Each row is a point on a landscape with many valleys, with its height.
From any point a ball rolls to the lowest of the 2 points nearest to it. It stops when none of these is lower. Distance is the straight distance between rows; heights are no part of it.
vakob: [135 123 112 127 195  97 120 152 172 127  39  99 128 147 112 146 176 152
 164 107 147 122 106 128 118 157  58 164]  height 5.00
Mefa: [148 119  54  94 130 163 149 127  60 118 127 119 199 122  84  84  68 128
  94 105 123 165 100 151 133 156 112 132]  height 3.91
sezib: [146 138  55 131 182 153 153 129 118 134  68 119 134 142 145 146 165 130
 135  74  80 147 109 157 146 158 164 184]  height 1.74
pebu: [112 100 197 100  96 165 139  80 104 109 132 137 167 102 145 168 114 131
 144 185 137 107 118 125 130 161 172 100]  height 3.52
narub: [116 138 165 149  64 170 137 136 163 105 156 139 119 124  90 154 125  72
  97 137 120 123 170  92  91 103 130 117]  height 6.49
votan: [121 149  72 163 174 130 123 121 106 139 147 123  76  96 113 111 175 148
 107 121  91 133 179 132 168  63 158 123]  height 2.66
nuri: [136  88 154 113 115 115 166 153 181 139 158  91 154 149 141 139 121 100
 101 123 148 185  95 132 103 122 125 122]  height 3.59
Tiba: [137 192  27 104 163 119 143 126  72 129 120 132 138 128 196  90  99 103
  90 148 107 100 121 122 165 134 134 153]  height 1.73
Luses: [144 124 192 121 130 153 146  78 110 143 137 137 131  56 176 172 104 160
 119 148 132 132  96 151 105 127 171  89]  height 3.23
Vakip: [125  76 142 117 126 104 104 136 143  62  87 115 166 155 106 148 167 172
 181 174 163  92 168  98 188 129  62 120]  height 3.61
Fozoz: [124 122 158 128 118 112 166 134 175  97 100 143  92 172  79 113 149 129
 108 166 147 119 169  97 167  97  96  92]  height 3.28
paru: [144 102  90 141 101 129 127 108  87 141 145 121 227 159  77 123 149 136
 145 103 118 142 140 162 159 162  98 100]  height 1.34
Lesi: [133  93 164  87 101 126 137  95 110 125 150 155 170 166 112 154 142 113
 181 177 186 102 129 131 134 192 138 104]  height 3.80
Bube: [135 134  84 156 144  98 132 116 135 144 131 115 127 129  91  98 186 148
 119 112 127 151 178 128 162 114 136  74]  height 1.56
zoza: [113 100 166 126 158  89 100 115  67  91 124 132 118 192 126 153 118  91
 144 162 140  97 159 145 137 139 103 179]  height 3.17
Labo: [130 132 136 125 146 144 145 119 117 152 192 133 120 124 105 126 125 123
 121 136 151 135 114 128 133 138 169 104]  height 5.98
Pigum: [131 120 125 148 149 133 107 145 130 104  49 110 154 153  95 182 150 147
 145 167 122 100 101  93 137 145  24 150]  height 4.43
daliz: [ 80 125 198 142 181 104 121 186 116  67  94 120  97  81 129 116 120 118
 146 143 106  59 138 117 118  51 113 159]  height 4.00
guf: [125 109 183 123 131 122 157 160 165  74 172 113 115 178 116 127 149  98
 105 162 159 133 160  97 168  72 123 136]  height 2.50
donel: [136 137  94 153 122  97  91 150 134 152  81 101 100 125 186 127 109 133
 110 113  70 133 111 119 110 141 126 132]  height 7.34
pelas: [155 136 151 151  91 124  78  89 119 112 154 158 122  78 126 129 117 136
 100  95 132 155 156 124  35 128 151  82]  height 6.39
vebom: [171 205  84 126 155 168 147 117 131 153 137 161 173 114 113  83 150 139
 157  38 146 135 120 143 124 170 156 126]  height 4.65
fegu: [153 111  69 154 143 125 107 145  89 130 147  64 212 146 140 130 139 165
 127 103  99 136 112 148 176 161 109 137]  height 2.48
Bako: [107 170 116 129 135 139 135  72  83 140  76 161 120 130 116 128 145 148
 132 159 122 108 151 133 174 146 145 108]  height 3.99
Lib: [ 93 133 141 125  76  97 107 114 126 146 136 155 113 110 159  81  71  95
  99 137  97 141 150 139  73  99 134 109]  height 5.89
Pob: [ 78 141 189 103 105 126 149 126 143 134 147 159  84 121 154 118 115 113
 131 209 125  96 159 121 142  77 129 113]  height 5.16
ruge: [101  86 135 149  85 105 105  98 150 105  73 104 128 110 117 145 134 119
 116 152 101 117 206 104 107 135 109  79]  height 5.75
namit: [115 103 159  64  59 140 120 145 188 118 152 122 162  95 148 147 158 105
 140 155 181 140 162 107 103 161 150 108]  height 5.26
Tas: [116 114 120 144 104 131 102 112 149 189 152 148  64  69 180 153 118 155
 147 122 100 146 106 153  73 125 152 164]  height 5.93
bikup: [170 111 160  98 122 145 154 109 145 145 141 140 166  82 164 144 114 179
 129  93 172 168  80 163  88 159 153  92]  height 2.87
velef: [108 117 165 121 148 156 136 179 169 112 104  92 101 149 142 188 129 143
 163 150 141  95  95 116 123 177 127 170]  height 3.60
nik: [114 127 174 132 106 144 135 132 173 159 128 139  71  73 189 198 102 131
 142 151 140 123 110 128  61 140 144 147]  height 6.42
dad: [118 104 122 141 164  83  84 112  75 102 145 100 116 155 124 108 133 121
 113 114 119 111 174 145 144 126 158 145]  height 2.53
doz: [137 151  60 137 181  89 144 105 112 151  93 114 148 149 127 113 181 117
 134  94 129 157 145 153 134 161 131 139]  height 0.15
Vaso: [102 176 125 129 125 122 138 102  36 122 107 148 132 157 129 115 115 110
 130 163 104  52 139 152 189 119 115 131]  height 3.76
das: [152 117  53 119 141 134 140 151 132 168 110 109 113 102 205 128 100 133
  86  87  69 163  89 156 126 111 135 151]  height 8.05
govaz: [150 144  15 104 153 134 123 157 107 125 143  96 198 120 142  62 104 150
  98 103 128 140 125 148 171 153 106 140]  height 3.46
Nir: [143 119 128 111 117 173 149 135 139 152 127 161 128 140 119  84  77 132
  79 108  78 187 118 143 135 106 160 149]  height 4.52
Gutan: [139 121 154 130 170 112 159  99 136 137  36 143  99 152 102 124 131  96
  98 134 117 156 138 127 116 131 104 147]  height 5.36
Fot: [133 165  62 142 178  71 115 114  87 107  43 141 150 169 144 133 176 115
 141 140 141 147 129 125 144 121  66 165]  height 1.40
rab: [125  96 101 129  82 122 143 118 153 158 224 135 135 110 122 103 132 131
 127 141 132 187  94 119  86  81 105 172]  height 5.28
Nupo: [122 152 138 170 101 119  92  94 115 149  90 124 115  68 159 149 111 127
 117 121  95 121 135 125  73 156 141  84]  height 6.71
beb: [159 153  94 108 121 105 116  95  64 143 140 150 165 120 116 112  98 130
 116  90 176 144  99 141  78 192 140 108]  height 0.12
vago: [ 99 149 167 133 177 126 120 167 138 117  85 141  47 129 120 128 116  99
 133 140 100  77 124  98 107  96 111 153]  height 4.41
biz: [130 163 102 120 176 130 146 101  61 162 141 115 114 119 138 136 108  94
 107 120 132 110  90 146 122 143 170 137]  height 6.15
danof: [ 84 124 134 150 110  98  94 121 156 152 124 118  78  75 163 147 157 156
 147 204 107 124 148 103 126  91  96  92]  height 5.91
fef: [156 173  70 130 153 162 149 143 104 145 154 129 168 175  90  91 146 115
 138  85 133 115 102 134 171 169 132 148]  height 4.99
fik: [124 130 130 119 164 141 135  84 134 149  92 142 134  98  98 135 188 179
 182 130 140 133 146 141 159 180 170  99]  height 4.27
taf: [116 110 138 132 134 148 123 131 132 105  80 154 149 178  53 167 169 150
 182 168 141  93 150 118 170 150  55 128]  height 4.01
fal: [111  97 174  90 181 107 148 113 144 113  70 122 125 147 124 146 151 144
 135 207 165 125 104 113 165 118  89 117]  height 5.13
vapa: [142 181  71 132  94 107 124  97  74 151 146 140 163 143 123 111 115 121
 111 136 162 112 111 110 140 178 116  75]  height 0.54
kur: [138 112 116 120 165 119 121 168 140 131 103  90  96 165 172 153 132 157
 156  91 137 105  82 157 146 173 142 174]  height 2.40
vif: [118  96 129 141 126  92  82 168 108  98 159  53 138 119 203 148  96 129
 112 119 109 117 114 133 115 104 150 155]  height 2.33
kofo: [ 80 148 151 127  30 123 130 114 150 141 176 184  90  94 146 103 113  94
 132 176 110  94 173 124  97  76 114 132]  height 5.49
pokap: [165 149 179 152 127 180 140 165 196 123 150 157 107 125  90 145 136 116
 152  81 142 127 123  96  73 159 140 139]  height 5.41
nofin: [160  95 135 126 109 105 125  77  74 118 168 135 199 131  75 131 139 110
 136 103 175 144 123 138  90 167 131  80]  height 0.57
feg: [138 167 142 154 148 134 143 119 137 162  84 163  73 110 127 115 117  81
  99 121  86 142 130 116 107 101 133 130]  height 4.94
Bupif: [114 118 174 145 122 182 136 137 133 119 172 104 117 118 105 169 122  91
 115 126 106 131 108 124  97 115 174 140]  height 6.25
nof: [141 171  51  76 152 143 136 160 140 181 162 138 140 108 132  61  97 142
 152  56 160 143  96 157 109 162 136 136]  height 4.61
ros: [132 128 140 103 121  97 127 131 209 182 160 141 127 115 136  84 137 130
 167  76 166 165 138 148  74 155 121 100]  height 3.07
gok: [125  97 140 146  81 114 111 109 150 114  85 120 157 141 111 166 127 111
 129 135 125 116 178  91  70 203  86 124]  height 5.08
diris: [114 123 112 114 109 122 111 159 138 147 200 125 114 136 169 102  97 142
 112 160 130 145 113 128 133  98 132 139]  height 5.68
zodo: [105 129 171 149 129 182 160 107 134 130 129 133 115  94  92 148 145 152
 127 170  91 132 133 120 182  81 149  82]  height 4.11
ribe: [ 90 122 156 155 192 117 100 136 111 107 125 121  72  77 125 122 146 152
 143 140  89 116 156 135 157  34 147 149]  height 3.50
temed: [123 106 144 104 154 126 132  93 148 159 158  96 175 129  98 113 178 139
 208  94 155 119 141 157 146 173 143  93]  height 4.60
dete: [ 92 111 144 108 177  98  89 128 170 116  65 112  94  85 135 142 153 175
 129 188 150 111 118 105 135  93  91 108]  height 5.42
bir: [107 106 152  85  28 157 107 113 182 128 173 185 132  81 141 128 143 132
 128 156 147 176 172 125  87 108 139 152]  height 5.88
dapa: [128 123 121 142 155  89 101 117  90  80  92 115 142 143 125 130 152 177
 137 147 144 110 155 109 217 100 103 123]  height 3.09
pagef: [127  75 146 137 126  88 128 124 133  76 160  83 145 170  97 129 163  99
 108 133 149 130 180 118 146 114 132 114]  height 1.39
bevoz: [132 128 157 137 124 132 107 171 111  66 152 127 110 184 133 103  88 104
 105 113 106  89 138 102 175  97 145 168]  height 5.86
Damos: [137 132 147  79 105 134 147 153 174 158 169 159 131 114 150 111  87 152
 150  85 196 174  83 152  64 141 137 127]  height 2.45
keset: [115  77 111 113 125  94 121 149 115 134 149  63 128 145 178 155 103 136
 117  93 159 121  79 175  98 167 150 150]  height 0.47
Fima: [165 171 150 170 159 148 145 139 172 160 120 118 135 100 103 155 171 138
 177  66 144 134  97 119 106 171 126 104]  height 4.95
giko: [100 126 142 116  94 127 105 164 183 131 150  98 119 125 163 167 148 142
 159 162 153 110 129 103 109 180 129 116]  height 4.45
div: [139 160  95 139 192 147 142 159 144 124  71 118 114 135 134 130 171 152
 130 122  99 148 103 114 177 100 137 156]  height 3.08
zifin: [161 170 110 144 166 159 167 167 192 177  86 135  86 109 139 152 164 138
 158  90 123 154  69 126 128 136 127 145]  height 4.22
bese: [151 114  95 132 116 147 102 129 126 159 155 152 100  67 140 133  98 162
 121  52 120 182  98 157  50 131 169 137]  height 5.40
koge: [142  96 138 165 112 103 144 118 171 162 177 132  93 118 130 127 147  79
 107 143 109 180 125 107  81  68  90 154]  height 4.75
teram: [148 139 120 110 157 152 135  99  60 144  99 170 124 170 117 139 102  83
 131  99 109 120 103 166 114 175 159 184]  height 6.34
pigi: [ 90 129 180 130 128 108 140  92  68 109  90 159 117 157  92 140 116  72
 141 176 123  63 158 143 121 132  92 130]  height 3.51
fizer: [107 107 126 143  79 117  78 146  91  71 158  69 180 169 154 143 107 122
 115 142 110  96 124 121 142 150 130 148]  height 3.53
temi: [141 140 117 145 121 140 126 151 104 101 167 132 121 219  70 112 133  99
 131 107 139  82 127 119 168 147 131 145]  height 5.37
Bame: [122  74 163  91 108 119 145  94 113 113 129 110 172 154 127 146  94  87
  99 132 145 156 115 157  88 151 148 144]  height 4.40
mezus: [168 112 144 134 159 112 167 161 141 134 104  87 125 168 164 136 106 112
  92 124 118 155  73 119 149 101 107 160]  height 2.13
fuf: [137 123 144 121  54 144 117 109 141 109 200 178 132  95  94 117 125 120
 114 122 160 163 151 109  79  93 146  89]  height 6.18
nub: [ 98 126 132 143  48 165 129 137 158 101 175 114 124 126 111 146 134 163
 120 167  96 110 165 127 181  72 144  95]  height 4.69
Zur: [105 119 128 153  93 103 110 112 129 127 104 120 109 127 133  93 109 126
  86 138  67 127 189 138 141  82 131  93]  height 6.33
lak: [138  92 169 153 158 111 146 163 163 117 142  90  82 130 155 149 128  76
 100 132  99 148 121 113 102  50 108 174]  height 3.73
fepa: [141 133 105 115 100 190 141 157 112 115 165 144 161 146  57  74  84 140
 106  79 116 171 107 125 130 122 150 125]  height 4.18
savin: [154 147 106 165 186  74  91 137  83  82  74 112 129 140 131 131 141 117
 137 101 141 124 113  81 176  99  92 166]  height 2.34
valol: [119 117 145 141  77 139 102 137 118 107  99 118 157 181 132 153  88  96
 123 141  99 105 120 113 111 178 100 155]  height 4.35
Kila: [112 151 173 122 164 109 146 137 111 126 124 112  99 143 158 132 120 122
 120 194 138 102  94 104 175  98 115 116]  height 4.87
mosob: [163 182 111 110 113 185 140 129 129 150 152 177 175 100 113  85 107 183
 123  99 142 152 106 129 138 153 143  98]  height 4.42
gelum: [130  85 160 110 105 140 146  99 153 106 119 149 153 133  78 143 180 138
 196 155 175  80 168 105 151 169 136  74]  height 4.12
feno: [ 88 128 165 129 129 140 151 108 123  85  99 125  90 129  63 141 141 132
 136 181 128  64 150 121 183  56 119  87]  height 3.77
lag: [129 197  50 126 105 133 125 129  94 155 141 137 137 120 166  87  97 146
  82 165 123 108 129 119 183 122 116  90]  height 1.11
nunip: [145 120  81 104 168  76 133 159 160 181 167 108 113 140 153  74 128 134
 130  73 157 161 124 168 105 133 132 143]  height 3.98
muf: [145 168 161 153  99 184 138 107 106 137 137 202 111 104 108  99  81 114
  94 103  82 132 130 128 112  87 163 108]  height 4.85
sibe: [166 131  62  93 142 157 157 147 128 163 127 156 118  89 148 107  88 147
 118  23 150 170  76 178  79 152 158 141]  height 4.98
Vate: [123 134 142 161  85 138  98 175 154  73 174 133 100 144 152 119 107 162
 128 135 103 105 172  94 193  55 133 157]  height 5.50

Where does a ball stop that starts at each point below?
Pigum => doz
Vate => pagef
Nupo => keset
narub => keset
fik => pagef
Zur => keset
